Each scene shows the same named points in several views. A view is turned or mirrored, and shifted as a whole, has a little noise and may leave points out.
In the rows, 128 means zero.

Scene 1
View 1
k41: [153  77 104 101  52  77 107 173 163 112 179 132 187 135 109  59  68 139
  95 149 150 123 129  94 174 123  84  65]
k490: [130  91 120 123  98  75 107 167 157 143 168  91 164 146 149 105  96 125
 131 122 131 118 104 106 140 108  95 102]
k471: [136 114  50 134 110  99 111 126 154 110 139 155 128 156 162 138 122 111
 179 131 107 105 108 134 145  75 142 148]
k840: [152 122  97 141 116 143 161 127 146  76 163 135 150 158 121 117 106 105
 177 162  86  94 111 118 173  94 117 122]
k366: [ 92 114 193 181 121 149 130 135  79 117  99   5 136 143 137 146 156  93
 193  80  66 108  84 117 180  96  89 145]
k830: [112  83  60 100  93 108  99 144 157 114 140 109 132 148 151  94 110 126
 175 143 112 127 113 129 142  75 125 105]
k42: [111  85  27  98  96  86  78 134 157 138 125 121 124 156 173 112 120 116
 184 131 112 128 103 139 129  63 144 125]
k79: [142 123 140 192 138 124 147 188 137 138 206  79 160 135 161 140 143  68
 159 120 107  79 107 129 150  59 147 168]
k711: [132 101 132 133  73  34  80 139 148 131 123 127 161 144 146 131  90 152
 108  85 147 120 103  93 152 145  63 110]
k354: [127 100 146 149  86 102 111 155 122 119 137  79 161 137 130 112 116 116
 140 105 114 111 107 106 175 108  93 115]
k616: [143 111 136 138 124 108 153 158 168 105 192 109 156 150 140 115  92 123
 149 147 115  97 107 104 143 109  94 112]
k547: [145 115  84 143  99  56 102 149 186 100 168 187 140 138 168 142  95 154
 127 121 155  97 125 115 131 108 105 138]
k758: [141 127  44 146 124 136 136 117 155  80 150 167 116 154 158 143 131 104
 202 152  91  90 115 143 154  63 153 160]
k331: [129 117 146 166 117  86 118 156 149 122 161 102 147 139 160 144 116 125
 141 102 126  98 104 112 144 108  94 142]
k797: [110  98 128 156 117 126 120 172 131 130 163  58 144 136 156 119 141  94
 170 116 103 104 104 129 150  67 126 138]
k767: [112  95 116 114 107 106 118 130 142 120 129  75 141 157 142 112 106 125
 173 126  96 123  95 113 148 108  91 103]
k785: [115  92 101 120  95  99 103 146 145 121 136  93 142 145 147 108 112 126
 160 122 112 119 105 118 151  94 105 111]
k945: [144 110 154 161  82 100 125 154 125 108 150 101 172 136 118 113 107 117
 125 111 120 105 111 100 185 121  85 116]
View 2
k711: [150 133  93 160 114 107 185  66 147 166  92 190  97  80  69 115 126 167
  95 131  95  75 146 177 112 132 100 175]
k758: [177 174 156 114  78 131 125 187 166 185 173 173 142  59 150 144 134  60
 105 150  95 149 160 103 119 125 175 167]
k490: [126 126  93 152 100  90 178  99 155 157 123 167 129 100 124  83 113 122
 103 151 133 101 135 171 109 120 104 167]
k331: [141 147 140 144  99  92 161 118 132 164 115 188 117 100 123 105 133 139
 115 175 109 113 138 159 150 122 107 153]
k830: [156 128 100 154  98 101 167 138 171 148 152 130 132  70 142 110 112  80
  85 136 128 121 173 130  88 139 143 190]
k79: [119 158 183 121  86  82 123 139 128 169 141 171 176 101 177  92 112 101
 127 195 129 157 120 160 179  92 105 127]
k767: [153 116 117 161 113  85 204 127 149 119 134 171 130  92 120 111 126  97
 101 148 123 111 166 130 113 124 131 160]
k354: [139 127 130 144 137  81 184  98 127 131 127 172 143  96 120 126 118 128
 101 150 107 127 156 172 129 110 100 157]
k471: [171 160 138 133  78 125 132 146 173 181 148 162 136  50 129 124 123  83
  98 139 105 127 156 116 118 130 156 174]
k840: [146 150 131 108 112 111 172 167 146 160 179 204 153 107 139 148 133  68
 111 146  94 141 147 137  98  96 148 151]
k547: [150 172  97 129  72 135 130 127 164 225 124 184  88  80 109 113 135 141
 102 147  96  94 132 164 101 141 129 189]
k41: [109 127  37 124 132 105 187  86 158 178 151 166 133 116 113 111 104 125
  84 115 116  99 135 218  42 109  97 194]
k366: [161 112 211 165 154  46 204 123  92  62 118 177 155  95 134 139 130 116
 115 187 106 156 185 127 200 111 106 119]
k797: [135 133 160 148 108  72 157 133 134 132 138 142 156  92 164  99 114 100
 107 180 134 146 157 146 154 116 113 149]
k616: [122 143 105 127  98  96 181 145 142 168 148 201 128 132 139 103 134 108
 118 169 119 117 126 165 108 106 117 152]
View 3
k785: [109 105 123 166 132 118 124 122 125 132 135 159 138  84 131 137 114 115
 138 185 121 103 129  81 122 130 154 145]
k711: [177  90 110 149 123 110 144  71 155 170 134 155 106  59  94 124  83 121
 142 185 127  80 146 133 160 116 176 142]
k616: [134 104 161 144 152  97 125 136 143 126  97 147 133  89 102 137 146 115
 118 162 173 111  96  83 128 146 183 131]
k945: [135 113 171 129 118 122 149 113 165 144 115 143 161  77 114 117 109 109
 142 166 167  81 124 113 143 122 163 161]
k797: [ 77 109 148 155 125 126 101 132 120 113 101 151 174  84 164 124 152 110
 115 158 127  75 120  60 137 127 161 155]
k840: [ 96 108 186 162 162 127 138 149 132 125 135 135 157 124 116 140 132 120
 141 138 189 143 119  80 109 161 153 125]
k42: [ 79  85  88 197 163 149 111 120  83 131 155 146 118  96 150 161 114 126
 135 179  84 138 154  64 111 128 169 125]
k547: [142  54 121 167 180 135 148 104 135 145 120 117  82  63  96 139 117 126
 112 162 149 129 157  95 173 142 189 101]
k471: [ 86  79 133 190 174 156 120 119 100 134 150 130 128 108 143 145 123 133
 130 139 132 139 160  76 135 146 166 110]
k830: [ 87  97 110 181 152 130 129 139 108 122 146 148 127  90 134 157 114 114
 139 197 112 135 134  64 101 132 156 137]
k331: [132  92 146 155 134 113 115 102 142 139 105 151 136  72 125 111 140 121
 111 149 148  74 131  95 168 135 170 132]
k758: [ 60  77 160 201 188 159 120 144  96 120 152 121 141 124 148 142 140 133
 127 119 162 156 161  61 134 167 148  97]
k41: [154 101 130 113 145 117 186 134 164 139 112 122 113  58  70 166  76  97
 146 230 151 134 107 107 102 107 205 165]
View 4
k945: [100 158 102  76 107 132 112 195 127 171 125 154 105  57 119 168 123 145
 162 137  86 156 142 126 167 138 121 122]
k331: [104 154 116  98 107 140 128 178 110 152 103 138 100  58 134 166  98 143
 164 125 122 147 132 123 106 117 125 109]
k41: [151 100  60  39 124 108  87 231  84 173 147 152 128  62 123 146 121 196
 125 163  84 190 110 123 195 155 152  90]
k830: [135  98  88 118 100 114 136 166 112 109 140 116 121 131 147 149 124 196
 107 138 136 162 121 127 150 122 150 130]
k79: [ 86 166 115  97 132 161 116 194 148 135 104 100  60  80 174 209  93 135
 163 137 161 170 163 108  82 142  88 164]
k758: [122 135 129  90 139 122 168 152 130 113 146  94 112 156 181 142 160 175
 120  95 158 162 168 165  91  93 109 159]
k354: [100 148  99 104  92 130 117 179 135 151 124 149 100  70 121 175 116 150
 155 142  96 151 133 116 169 139 130 128]
k366: [ 48 204 125 178  45 143 129 151 190 129 103 142  83  95  98 212 110 111
 178 122 103 111 157 110 156 129 109 166]
k767: [112 132  97 136  72 119 122 181 121 131 125 125 127 107 112 164 122 167
 133 136 116 132 136 134 148 134 146 120]
k785: [118 121  97 118  90 121 128 169 115 128 127 131 114  97 130 159 116 173
 132 139 120 151 124 121 153 129 144 121]
k42: [136  80 100 130 104 122 158 132 105  97 137 111 121 127 167 142 123 192
 107 140 150 156 117 125 135 122 156 132]
k490: [126 114  87  99 101 131 108 196  94 148 114 132 112  62 131 162  95 168
 139 156 119 156 121 115 139 148 147 102]

Which points are out of place in each view (at most two, in the order of its rows)? Write none if all are in place.
view 1 -> none
view 2 -> none
view 3 -> none
view 4 -> k42
